Each scene shows the same named points in several views. A view is turned or mirrored, and shifted as a whole, has a little noise and may leave points out.
In the rows, zero is written as 128.

Scene 1
View 1
Gad: [ 87 128 139 146 115 115 118 101 150 144  77 153 131 155 142 102 121 100
  98  84 112 137 159 125 153 106 105 187]
fad: [106 149 175 157 122  82 152  76 138 152  93 168 150 175 148 106 106 103
  87  86 119 147 138  69 139 128 104 189]
sevo: [101 125 190 153  92 133 102  75 127 138  76 199 106 188 176  99  70 115
 105  92  79 189 121  79 144 127  98 101]
zuk: [ 81 119 139 148 103 141  91 106 147 138  65 164 115 159 153 101 112 104
 106  83  94 149 154 139 163 105 101 153]
Sef: [100 155 173 165 121  97 111  74 151 145  52 173 122 193 140 126  95  95
  78  59 103 149 143 102 182 134 112 187]
Zib: [112 156 181 162 128  72 155  72 139 153  90 168 151 181 143 109 106 100
  81  81 122 145 138  64 143 133 106 197]
balun: [ 70  98 132 140  84 185  53 115 145 128  52 175  84 157 169  95 100 112
 122  89  68 168 152 166 169  94  97 103]
futil: [ 91  95 169 134  73 162 109  99 116 135 106 188 111 151 193  69  82 127
 132 125  83 189 127  91 106 102  85  71]
nive: [104 145 176 157 116  92 140  78 139 147  85 172 140 178 150 105  99 104
  89  84 112 152 139  78 145 128 104 175]
zoga: [123 139 218 156 101  90 165  58 111 152 122 200 146 188 178  86  70 120
 100 111 104 189 109  16 103 137  92 118]
fomor: [ 87  95 173 138  71 175  82  95 121 131  85 198  93 166 194  79  70 126
 131 112  64 200 123 105 128 106  87  54]
rumak: [ 98 151 169 162 120 100 113  81 150 145  61 172 124 185 144 120 100  95
  81  65 103 149 142 103 175 128 109 182]
Mezan: [ 82  99 158 139  78 173  73 100 133 130  68 188  90 165 178  90  84 116
 123  97  69 183 136 129 149 105  93  86]
Sobe: [100 137 149 148 125  83 163  96 143 152 106 146 163 152 141  91 131 105
  92  96 136 128 155  87 126 111 102 210]
gibo: [108 128 177 146 106  90 173  82 122 151 125 169 159 159 165  78 103 116
 103 115 123 158 135  51  96 117  92 157]
Vit: [ 97 104 176 142  80 145 121  91 117 139 108 188 120 161 187  73  80 126
 122 120  87 186 127  77 108 110  88  86]
gipot: [ 83  80 151 126  69 168 120 113 114 135 124 175 124 131 192  52 101 131
 142 139  92 181 139 100  84  89  79  75]
moro: [ 74 103 141 140  87 170  71 109 144 131  61 172  97 156 165  95 101 112
 119  91  76 166 150 149 159  97  97 112]
gek: [ 84 119 124 139 117 112 141 114 149 147  98 137 151 135 143  88 142 103
 102  98 129 124 170 125 130  95  99 202]
dak: [ 95 128 145 143 118  99 152 103 141 150 105 146 155 142 145  88 132 105
 100 102 129 130 159  98 122 104  98 196]
View 2
gibo: [101  71  81  65 124 103 164  97 106 109 109  96 147 158 153 105 142 109
 154 105 158 139 114 135 149 127 137 143]
balun: [178 120 114  96 139 136 139  92 126 135  94 124 171  71  54 159 193 107
 103 132 139  98 158  62 112  34 137 141]
Gad: [126 101 113  87 102 159 150  98  96 101 140 101 159 136  73 100 186 106
 149 102 148 113 106 124 124  73 138 139]
zuk: [146 107 114  90 113 150 145  97 106 114 121 108 163 113  65 126 188 102
 126 115 141 106 126 103 120  62 137 136]
zoga: [ 99  40  61  56 123  72 162 104 128 110  83  90 141 175 173 144 125  91
 129 113 146 143 138 136 159 165 128 124]
Zib: [ 91  60  92  74  82 135 150 107  98  83 138  83 147 184 107 108 161  83
 145  98 141 123 106 161 141 133 130 118]
gipot: [146 110  82  70 182  81 168  84 129 152  69 123 160  87 157 125 142 146
 142 124 173 138 142  68 140  76 146 174]
Sobe: [ 94  91 104  77  98 152 162  97  85  90 150  90 151 168 110  71 169 114
 173  89 158 129  85 153 137 103 141 146]
moro: [164 110 111  90 134 134 142  93 122 131  99 118 168  87  67 149 186 106
 113 127 140 105 148  74 118  50 137 140]
fomor: [166  90  84  77 161  79 150  92 147 147  56 122 162  85 122 178 154 106
  97 138 145 117 174  60 134  83 134 140]
rumak: [120  74 105  86  78 152 139 106 104  90 135  91 154 158  66 130 181  74
 122 106 127 106 122 138 128 104 128 111]
sevo: [140  64  82  75 121  98 144 103 133 119  82 104 154 129 111 171 155  82
 101 127 132 117 160  99 137 114 128 119]
futil: [150  93  81  73 167  79 158  90 136 145  65 118 159  96 143 152 145 122
 119 128 157 128 158  73 142  90 139 153]
Mezan: [166 100  98  84 143 107 143  95 134 136  79 118 166  88  90 168 172 104
 101 132 139 109 164  68 126  66 135 138]
fad: [ 98  70  94  76  91 133 152 105  97  89 133  86 150 174 108 107 161  90
 147 100 144 126 106 150 140 124 133 124]
View 3
dak: [144 173 111 100 141 155  86 157 109 196 124  63 106 111 134 157 176 139
  97 141 138 142 113 145  82 112  83 150]
rumak: [165 166 133 140 119 141  69 151 123 139 144 102  90  50 161 129 171 144
 113 121 154 127 108 136 106 110 108 184]
Zib: [147 177 111 112 148 147  75 146 135 186 151  74  82  59 145 103 176 160
 104 148 136 134 104 139 101 107 125 180]
futil: [113 163  56 144  84 154 125 172 131 139 148 141 144 175 112 125 117 129
 104  84 189 103  90 122 104 127 137 123]
Sobe: [147 176 117  94 151 155  82 155 114 202 127  52  95  93 137 145 182 143
  99 155 130 148 112 147  84 110  89 160]
gibo: [117 181  72 103 143 156 106 153 140 207 149  74 106 127 118 103 157 157
  98 142 143 130  97 135  93 115 133 148]
balun: [157 149 116 171  60 143 100 179 100  83 124 156 144 130 149 185 136 103
 112  65 201 107 111 126 103 127  82 141]
sevo: [132 164  80 158  94 143  99 160 143 123 161 143 114 104 135  98 132 145
 111  93 183 101  92 122 117 119 150 161]
Sef: [168 164 136 143 121 139  64 149 125 134 147 104  85  38 165 124 172 146
 112 122 155 125 109 134 110 107 111 192]
zoga: [107 181  49 121 136 149 103 146 171 192 182 102  93 104 116  45 137 176
 106 133 153 109  82 125 115 115 186 164]
gek: [151 169 126 102 132 153  88 163  94 185 112  64 114 118 139 182 179 125
  97 137 143 146 117 149  79 116  64 146]
fomor: [121 161  61 167  66 147 121 173 134 107 151 166 144 162 123 124 112 124
 108  66 202  92  90 118 113 129 139 131]
zuk: [159 160 127 142  96 144  86 167 102 124 124 116 121 103 151 171 157 119
 107 101 172 123 114 134  98 118  84 157]
Gad: [158 164 128 119 119 150  82 162 101 160 119  83 111  99 148 171 173 127
 103 124 152 136 116 143  87 114  77 157]
gipot: [104 164  52 128  88 159 137 177 122 159 134 127 155 207 101 145 122 120
  99  90 185 108  94 128  91 130 117 105]
Mezan: [138 156  93 166  67 143 107 173 119 100 142 158 140 137 137 150 127 117
 111  73 199 101 100 123 109 127 114 142]
nive: [146 172 108 123 131 147  81 152 132 169 147  91  93  75 145 113 166 151
 107 132 149 127 103 134 102 112 121 172]
Vit: [112 168  56 139  95 152 120 168 139 152 151 130 132 159 114 112 125 138
 104  96 182 105  90 125 104 124 141 133]
View 4
zuk: [104 136 107 116 124 138  68 156  92 119 138 115  99 175 121 138 108 129
 123 122 179 116 122 119  75 145 131 138]
balun: [ 76 109 114  96 131 136  66 134 111 118 166  99  85 191 101 138 128 137
 103 114 186 120 118  89  58 128 110 159]
fomor: [ 55 117 115 101 131 177  71 176 154 128 129 140 104 157  84 126 153 131
  95 108 134 164  98  60  91 109  93 157]
zoga: [105 182  94 142 107 206  78 236 132 127  52 201 138 112 131 119 130 108
 130 128  91 170 105 104 149 142 134 108]
Gad: [135 163 105 138 113 131  71 166  73 119 113 117 106 155 132 145  91 118
 137 127 174 108 124 151  82 160 151 122]
fad: [140 181  97 146 107 157  72 196  80 120  83 154 122 137 147 136  94 111
 146 135 147 125 123 150 114 166 160 104]
gibo: [131 188 109 163 108 165  83 219 105 129  50 165 127 103 115 141 107 105
 136 123 116 155  98 142 118 146 144 115]
rumak: [127 164  87 121 107 162  64 180  77 110 118 149 116 175 165 124  96 118
 143 145 169 105 143 134 112 172 156 104]
moro: [ 86 121 114 104 129 141  68 147 108 120 150 107  93 179 105 139 124 134
 108 115 179 124 116  98  69 133 115 150]
Vit: [ 82 146 116 127 124 173  78 196 139 132  93 152 113 131  90 134 139 123
 105 109 120 165  92  91 101 120 110 142]
Zib: [143 189  89 147 102 166  72 207  77 118  76 168 131 138 161 130  90 109
 152 143 141 123 131 151 129 172 165  93]
nive: [128 175  95 137 108 165  71 195  88 118  90 159 122 146 148 130  99 113
 142 139 146 125 127 137 117 165 154 105]
Mezan: [ 72 119 112 100 129 161  69 160 129 122 143 125  98 175 100 130 137 133
 101 112 158 139 113  78  82 125 106 153]
Sef: [124 162  83 115 109 166  64 178  76 108 122 154 118 181 174 120  96 120
 146 149 170 103 149 133 118 174 159  99]
dak: [153 183 114 161 108 129  79 186  72 126  78 126 110 123 118 155  87 112
 141 124 153 121 107 168  87 159 155 116]
Sobe: [160 193 108 167 105 132  77 193  65 123  68 138 119 123 131 151  82 108
 151 128 152 119 114 178  97 169 164 108]
sevo: [ 78 141  96 105 121 189  69 192 129 118 117 165 117 162 129 116 135 123
 116 129 134 147 120  81 119 137 119 127]
gipot: [ 85 139 136 140 132 148  81 182 142 138  91 123  99 114  51 152 138 123
  96  90 126 172  70  97  72 103  98 163]
gek: [155 173 119 161 112 111  78 168  64 124  90 105 102 130 111 162  82 115
 139 118 171 114 107 174  70 159 155 126]
View 5
rumak: [197 110 114 146 106 114 131 134 135 180  67 141 137 112 123 146 122 157
  97 145 135 130 130 140 123  92 103  92]
gipot: [ 81 103  76 151  90  99 106  67 139  95  80 142 139 164 171 132 124 123
 198 146 121 126  63  98 201  96 170 130]
Gad: [175 149 111 139 107 129 140 126 143 157  92 154 145 138 123 153 101 139
 114 156 127 124 117 116 137 108 124  97]
sevo: [139  56  94 159  95  85  94 103 132 150  46 138 120 114 161 123 151 159
 151 144 138 131 104 138 160  77 115 114]
zoga: [157  33  66 168 108  81 117  58  94 148  23  79 172 121 137 135 138 144
 127  92 136 151  81 153 172  81 131 116]
futil: [ 91  77  82 157  89  88  95  78 136 113  64 141 125 145 175 124 139 139
 189 148 128 127  75 115 190  84 150 128]
gek: [171 174 104 131 110 139 157 113 136 143 108 143 167 158 111 165  83 120
 113 145 119 128 101 103 149 121 143  98]
fad: [196 105  96 150 113 117 144 102 113 167  61 112 171 127 111 155 110 141
  93 117 133 140 108 141 140 102 120  97]
nive: [189 102  97 151 110 111 135 107 120 167  60 122 159 123 120 149 118 146
 103 127 131 140 111 140 140  96 118 100]
Vit: [110  71  81 156  95  88 102  76 129 121  56 130 136 141 163 126 134 142
 175 136 131 131  77 120 183  87 146 123]
Mezan: [107  95 107 152  82  96  89 118 161 131  73 175  96 129 178 119 144 156
 180 177 133 116 104 114 164  81 127 118]
Zib: [208 100  95 150 118 113 144 103 110 176  56 107 174 121 105 155 110 144
  82 114 132 143 113 145 133  99 115  92]
dak: [178 151  95 137 114 133 156 100 124 147  91 129 175 151 109 163  89 122
 108 128 120 135  99 116 151 115 143 100]
Sef: [204 105 117 148 107 112 127 141 134 187  66 142 134 107 122 143 124 162
  91 148 136 129 137 144 118  92  94  93]
moro: [119 127 117 142  89 109 102 132 167 137  91 184  98 136 167 129 131 153
 169 188 128 112 110 107 154  90 124 113]

Which points are out of place in each view (at most two, in the order of its rows)? Write none if all are in place.
view 1 -> none
view 2 -> gibo
view 3 -> zoga, Gad
view 4 -> zuk, fad
view 5 -> none

Scene 2
View 1
vof: [ 99 101 121 107  84 133 147 110 130 113 111 127 151 136 202 111 131 140
 195 134 139 144 121 168 108 105  97 122]
duk: [137 101 132 112 143 183 113 126 151 178 167 120 142 166 138 102 136 176
 152 146  95 163 163 151 130 118  97  88]
kiko: [ 99  96 129 110 106 152 136 108 141 122 124 127 149 142 184 102 132 157
 184 139 141 158 135 176 112 110 102 110]
nofo: [141 109 122 108 107 151 129 133 133 170 146 122 140 160 157 114 133 152
 172 142  91 142 137 135 124 111  86 112]
dez: [129 112 128 113 132 180 112 116 145 162 159 127 153 158 160 111 140 159
 155 136 111 161 160 163 129 113 100  83]
sulit: [160 128 118 111 117 170 113 131 133 188 164 127 151 163 156 128 144 146
 152 132  78 143 153 133 135 111  88  90]
sekif: [152 160 100 112  69 143 118 118 105 158 135 142 172 147 215 160 151  97
 165 103  95 123 133 139 131  99  87  97]
Benip: [170  84 134 101 143 161 126 164 151 219 175 102 106 185  95  89 122 197
 163 173  45 143 145 101 130 121  72 122]
Leme: [140 101 125 106 113 149 133 137 137 170 145 117 132 162 151 108 130 162
 175 150  88 141 136 133 122 113  84 117]
zota: [115 143 116 122 110 185 105  91 132 132 146 145 185 141 210 141 156 122
 149 104 140 163 165 190 132 106 113  63]
zet: [150 135 113 111  98 156 119 129 125 172 149 130 154 157 176 136 144 131
 161 124  88 135 142 136 130 105  86  99]
vut: [179 148 101 108  78 135 122 145 110 193 147 129 150 162 178 151 144 115
 165 123  56 113 129 107 133 102  71 112]
View 2
sulit: [ 96 148 143 152 132 129 139  96 100 122 155 124 107 184 116 139  77  85
 138 156 121 161 126 171 103 145 160  83]
kiko: [107 107 153 103 150 125 119 114 142 106 143 110 122 149 111 177  62 115
  68  94 179 126 128 147 149 132 196  56]
vof: [109 105 137 113 156 122 135 101 146 102 152 118 121 160 114 187  81 129
  68  94 190 125 107 161 171 124 200  72]
zota: [ 63 129 166 118 181 121 152 113 119  96 181 110 166 144 120 146  47  69
  86 131 128 153 105 165 123 149 215  55]
dez: [ 93 133 160 127 139 127 123 112 113 118 150 112 120 164 112 146  59  84
 108 133 134 152 139 154 107 146 177  61]
vut: [ 96 148 112 173 145 125 173  69 100 113 173 139 106 205 122 158 111 109
 143 162 135 156  87 198 139 129 170 113]
sekif: [ 76 135 125 152 177 120 184  79 113  96 191 130 143 179 124 163  95 102
 111 146 141 153  68 196 154 131 205  98]
zet: [ 93 139 133 147 148 125 154  89 109 113 166 126 117 183 117 156  87  98
 120 144 137 152 105 180 129 136 178  87]
nofo: [111 133 136 142 129 128 132  95 115 119 143 125  98 183 115 160  86 109
 116 134 151 145 124 166 127 135 163  84]
duk: [106 139 158 133 122 131 112 111 108 127 136 115 102 173 109 141  61  85
 122 137 129 153 153 150  92 149 158  62]
Leme: [118 132 135 141 121 130 125  95 116 123 137 124  88 186 111 161  88 114
 119 132 155 143 133 164 125 135 156  84]
View 3
sulit: [101 118 188 116 173 120 153 162 118 131  94 111 143 108  96 117  84 171
 168  92 150 150  84 162 115 104 141  98]
vut: [127 120 186  93 148  86 161 134  70 161  96 129 151  69  89  98  89 185
 150  94 153 182  75 157 141 125 135 105]
nofo: [131 122 175 113 161 118 146 127 125 127 108 115 139 123 116 119  85 165
 156 104 151 150  90 156 137 130 133 103]
sekif: [141 102 199 111 143 105 142 126  71 179  81 180 165 109 100  89  59 192
 193 116 154 201 108 128 153 125 139 102]
kiko: [154 116 172 134 154 142 125 105 152 120 109 145 137 178 142 124  64 159
 180 129 149 149 121 134 152 144 131 103]
vof: [174 114 167 127 141 129 125  85 131 134 112 158 142 168 145 115  66 164
 175 132 152 164 120 126 172 157 127 106]
Benip: [ 96 142 161 104 182 112 164 156 146  90 124  44 122  90 103 140 119 151
 115  76 149 111  54 197 107 116 132 104]
Leme: [131 127 169 113 163 116 146 126 133 118 113 105 136 125 119 125  92 161
 148 103 151 142  85 161 136 133 129 104]
duk: [100 121 178 130 182 142 145 161 154 109 100 101 134 139 110 130  81 157
 171 100 149 130  94 163 111 106 141  97]
zota: [123  95 205 143 167 152 129 152 123 154  73 183 157 167 114 103  38 178
 227 126 151 175 134 117 133 105 145  94]
dez: [110 115 185 133 175 144 139 153 146 122  93 125 141 150 113 124  69 163
 186 109 149 144 106 150 121 110 139  97]
View 4
zota: [ 57 125 100 174  50 118 190  78  69 160 151 122 164 161  84 186 104 144
  76 126 204 143 152 129 151 160 116 138]
Benip: [139  79  90 157 139  60 106 124 157 159 109  80 125 166 105 121 111  80
  76 104  89 100  85  91 197  66 109 120]
dez: [ 89 107  90 160  78 106 150  99 111 154 138 102 140 163 100 168 107 123
  81 118 162 129 121 121 177 122 110 135]
nofo: [113 102 118 170  97  88 146 105 113 163 122 110 144 155  95 142 110 111
  78 135 135 109 133  96 163 116  93 121]
zet: [ 96 107 115 183  95  73 164  89  88 173 124 114 161 159  80 142 109 113
  68 129 145 115 145  94 149 127 110 120]
sekif: [ 85 117 134 201  87  68 193  73  55 185 126 130 182 158  65 142 106 120
  61 142 160 117 175  88 122 151 107 116]
vof: [108 121 151 170  59 132 161 105 100 159 132 136 138 134 103 161 109 142
  99 184 162 105 169 106 143 151  52 119]
duk: [ 99 100  83 155  93  96 137 106 127 153 132  93 133 166 104 160 107 112
  81 107 146 125 105 117 189 104 113 134]
Leme: [118 100 117 167 102  89 137 111 123 160 121 107 136 154  99 138 110 109
  82 137 127 105 128  97 168 109  88 121]

Which points are out of place in each view (at most two, in the order of its rows)? Write none if all are in place.
view 1 -> sulit
view 2 -> kiko, zota
view 3 -> sekif
view 4 -> none

Scene 3
View 1
gom: [126 152 152 108 131 115 122 136  93 132 136 154 121 152  97 158 128 134
 129 151 102 149  84 131 113 113 121 157]
Lidi: [180 240 158  69 148 105  94 147  88  87 216 184 197 166 105 139 136 103
 125 159 150 124 133 139 164  95 121 206]
muv: [189 236 154  61  86 110  98 114  61 115 166 182 172 187 124 142  85 138
  98 202 146 120  92 148 117 124  87 199]
reg: [145 191 154 101 182 123 126 152 101 101 189 169 150 152  88 164 157  92
 156 140 104 157 123 116 154  98 127 178]
lel: [148 191 155  94 158 114 114 148  96 106 181 166 157 154  95 154 144 108
 138 146 118 144 116 128 149  99 128 177]
pimuz: [124 154 155 105 127  93  96 148 102 121 148 152 149 140  99 136 141 144
 108 128 131 131  97 148 132  97 146 159]
Sapof: [108 137 154 120 168 102 112 163 116 118 159 148 138 128  83 150 169 122
 137 107 108 149 109 131 146  87 160 150]
lig: [143 178 151 104 167 135 140 138  93 115 166 166 126 159  89 176 137  98
 157 159  87 166 105 112 131 113 111 169]
lom: [100 113 154 116  83  79  87 138  97 150  97 135 126 134 107 126 123 188
  79 128 136 122  62 162  95 106 150 136]
gotak: [ 96 101 150 126 105 108 120 130  97 158  86 137  90 142  98 155 119 167
 110 142  94 150  57 138  84 119 128 127]
savu: [108 126 152 118 124 102 112 141 102 138 120 144 119 140  97 149 134 152
 115 132 109 145  78 139 109 108 139 143]
vipi: [115 138 150 120 150 118 129 141 103 130 133 150 112 142  91 165 140 128
 138 141  90 158  87 124 117 109 129 148]
Bof: [161 192 152  80  79 111 109 110  65 136 128 168 137 177 121 148  80 153
  98 197 129 130  68 146  93 132  88 176]
rup: [124 156 154 109 154 103 108 155 107 115 161 155 146 139  92 146 154 125
 130 124 117 142 109 135 141  94 146 160]
ferok: [115 133 151 115 123 110 119 135  94 139 118 147 112 146  97 155 125 147
 119 145 103 148  75 136 105 113 128 145]
leb: [133 164 156  99 107  90  91 140  92 125 143 155 152 147 107 131 126 154
  97 142 141 122  91 153 121 102 139 163]
tupur: [131 168 155  99 132  90  89 151 103 115 162 154 162 140 101 132 146 137
 109 127 140 127 105 147 139  92 149 167]
reke: [121 145 154 112 132 107 113 143  99 129 136 151 128 145  98 150 137 139
 120 138 112 144  90 137 120 106 134 153]
gapu: [123 150 158  98  86  74  74 142  93 131 131 147 158 140 113 117 124 177
  75 132 157 111  83 166 115 100 147 157]
dofe: [122 147 154 107 126 104 107 140  96 129 137 151 131 145  99 147 134 142
 114 140 117 140  88 140 119 105 136 157]
View 2
Lidi: [ 37 115 120 146 125  78  77 103 159  75 127 157 187  70 192 149 114 161
  63  57 177 145  63 168  78 132 122 138]
rup: [107 140 114 122 116  97 153 106 165  87 110 153 169  85 168 136  97 148
 141  86 213 125  90 145 117 174 124 141]
gotak: [146 138 124  95 124  99 181  93 139 110 122 163 162 130 150 125  83 126
 245 108 219 114 151 132 159 158 118 101]
leb: [ 82 130 117 127 144 100 139  97 145 103 123 157 180  96 157 121 106 146
 160  83 175 131 124 154 121 159 131  91]
reg: [ 98 127 122 120  92  78 122 108 171  69 115 156 169  86 193 160  90 148
 110  77 234 129  58 146 104 151 110 174]
savu: [126 138 119 109 127  99 169  96 148 102 118 159 167 110 156 125  92 136
 201 100 208 120 129 141 141 166 124 111]
lom: [113 142 115 114 160 116 181  91 137 123 119 159 173 110 132 101 105 137
 223 101 172 120 162 145 147 178 139  63]
lel: [ 89 129 119 124 112  86 126 105 162  82 118 155 173  85 180 146 101 150
 122  80 210 130  80 151 107 154 118 144]
gapu: [ 79 137 113 129 165 113 154  93 140 116 122 158 181  92 142 105 115 146
 172  87 153 130 143 156 126 170 142  67]
Sapof: [129 151 110 116 109 105 179 111 175  88 100 149 163  79 164 134  92 149
 147  94 226 121  84 140 122 196 123 155]
muv: [ 29  92 137 135 144  67  52  85 122  91 155 171 192 116 185 146 113 143
 133  59 156 146 119 169 101  82 118  82]
ferok: [124 129 125 105 119  92 157  94 143  99 122 163 167 119 161 134  91 132
 205  99 214 120 131 140 141 149 117 113]
tupur: [ 85 138 112 131 137 104 146 103 157  96 114 152 176  79 162 122 109 152
 133  83 182 130 102 152 113 175 132 113]
lig: [112 119 132 108  87  71 119 104 157  72 124 161 166 110 195 165  83 138
 150  84 245 126  81 141 119 126 101 165]
Bof: [ 64 101 139 119 139  74  85  82 118 100 151 172 185 132 175 140 102 133
 182  76 176 136 141 156 123  92 115  76]
reke: [114 135 119 113 120  93 152  98 152  97 118 159 168 103 166 134  92 139
 178  92 210 124 114 142 129 159 121 121]
View 3
Sapof: [130 149  63 113 146 164 146 129 102 128  98 180 154 105 154 145 106  76
 142 163 139 135 158 152 112 118 174 108]
pimuz: [130 123 101 127 128 136 145 134 130 164 101 151 145 118 161 160 109 105
 123 155 151 137 141 154 122 107 169  95]
muv: [169  37 186 147 115  97 124 151 142 212 135 119 102 157 177 148 116 127
 107 124 118 156  88 130 152  98 146 135]
lom: [118 133  92 147  98  98 166 139 167 161  90 132 158 121 149 164 106 144
 110 159 215 117 155 195 121  86 184  69]
dofe: [140 116  97 132 124 124 149 141 130 149 108 153 145 123 155 140 109 110
 126 150 160 132 142 168 127 101 172 113]
gotak: [142 124  64 152  98  89 167 150 151 115 106 150 161 124 136 108 108 135
 127 148 214 111 166 212 132  79 191 116]
gom: [153 104  92 137 123 118 146 145 123 135 117 159 141 128 151 118 111 106
 132 143 156 132 143 170 133  96 172 134]
tupur: [127 122 110 123 134 147 141 131 127 176 101 151 138 117 166 171 109 100
 121 158 140 142 133 142 119 114 166  92]
reke: [141 119  88 132 123 126 146 141 125 140 110 159 144 121 152 135 109 105
 130 150 157 131 148 166 127 102 175 118]
lig: [170  93  91 126 144 141 133 145  92 122 130 177 130 127 153 100 113  77
 146 137 112 145 134 147 135 111 164 168]
leb: [134 110 120 134 119 122 146 138 142 179 105 141 137 126 162 166 110 119
 117 151 157 138 132 155 125 101 168  95]
Lidi: [153  74 161 115 155 161 112 134 102 207 123 150 107 131 184 171 113  78
 125 140  69 171  97  93 131 130 141 125]
rup: [136 128  87 119 140 153 141 134 111 149 105 168 143 114 159 147 107  86
 134 155 131 141 142 146 119 115 168 112]
gapu: [120 119 122 139 110 114 152 135 162 192  94 128 144 124 162 184 107 135
 105 160 181 133 133 165 122  98 172  67]
vipi: [150 119  72 132 128 129 148 144 113 118 114 172 147 120 146 111 110  95
 139 146 155 127 153 173 128 101 177 137]
lel: [148 106 109 117 145 154 132 135 103 157 114 166 130 121 164 145 110  81
 135 147 109 148 129 131 126 119 160 127]
reg: [157 104  98 112 157 166 127 136  82 141 123 182 128 119 163 126 111  62
 146 146  90 153 131 124 127 124 159 151]
View 4
reg: [107 167 120 196 127 166  84 158 127 124  98  97 213 175 121  90 132 181
 118 156 100 135 117 110 165 102  92 147]
gotak: [155  77 128  98 101  93  99 145 124 171 102 120 201 150  89  99 159  60
 118 175 145 204 124  93 173 117 115  92]
muv: [124 120 106 197 139 136 127 170 104  92 102  60 199 156  88 191 138 144
 121 128 139 107 163 147 130 181 190 115]
savu: [138  97 134 126 114 124  96 146 129 151  98 116 185 150  88  94 157 101
 113 169 133 182 130 109 176 113 108 104]
tupur: [117 114 146 161 133 166 100 150 136 117  93 104 152 150  83 100 158 151
 108 160 122 147 149 139 175 121 109 111]
lom: [146  55 151  98 118 120 109 141 135 146  93 121 144 133  63 107 173  77
 107 169 151 189 152 131 180 130 127  77]
lel: [113 143 128 183 128 163  94 157 127 119  96  98 189 165 105 100 141 166
 114 156 112 136 132 124 166 114 105 131]
pimuz: [124 109 143 149 126 152 100 148 134 128  95 108 162 150  85  99 156 134
 110 163 126 157 142 133 175 118 109 109]
gapu: [131  73 154 132 132 144 114 147 133 119  93 105 131 135  61 122 170 113
 104 159 143 159 165 153 175 141 137  84]
lig: [122 159 106 181 116 137  87 159 116 138 104  96 241 176 126 102 130 148
 122 161 111 148 112  93 157 109 104 143]
ferok: [139 101 124 129 113 116  99 149 124 151 100 110 200 152  97 102 152  97
 117 168 134 178 125 103 168 118 114 105]
Bof: [142  97 108 159 123 107 124 163 103 120 105  75 210 151  88 176 144 100
 123 142 149 140 151 127 136 171 182 102]
gom: [134 116 120 147 115 122  96 152 122 144 102 102 209 161 103 108 144 113
 118 163 127 166 125 105 163 118 117 114]
dofe: [130 108 132 143 119 135 100 151 127 138  98 107 182 152  90 104 153 120
 114 163 128 165 135 119 170 119 115 107]
vipi: [133 124 122 143 110 126  88 150 125 155 100 113 214 162 108  88 144 116
 117 170 123 177 115  94 172 103  97 121]

Which points are out of place in each view (at most two, in the order of its rows)? Write none if all are in place.
view 1 -> lel
view 2 -> gotak, Bof
view 3 -> none
view 4 -> none
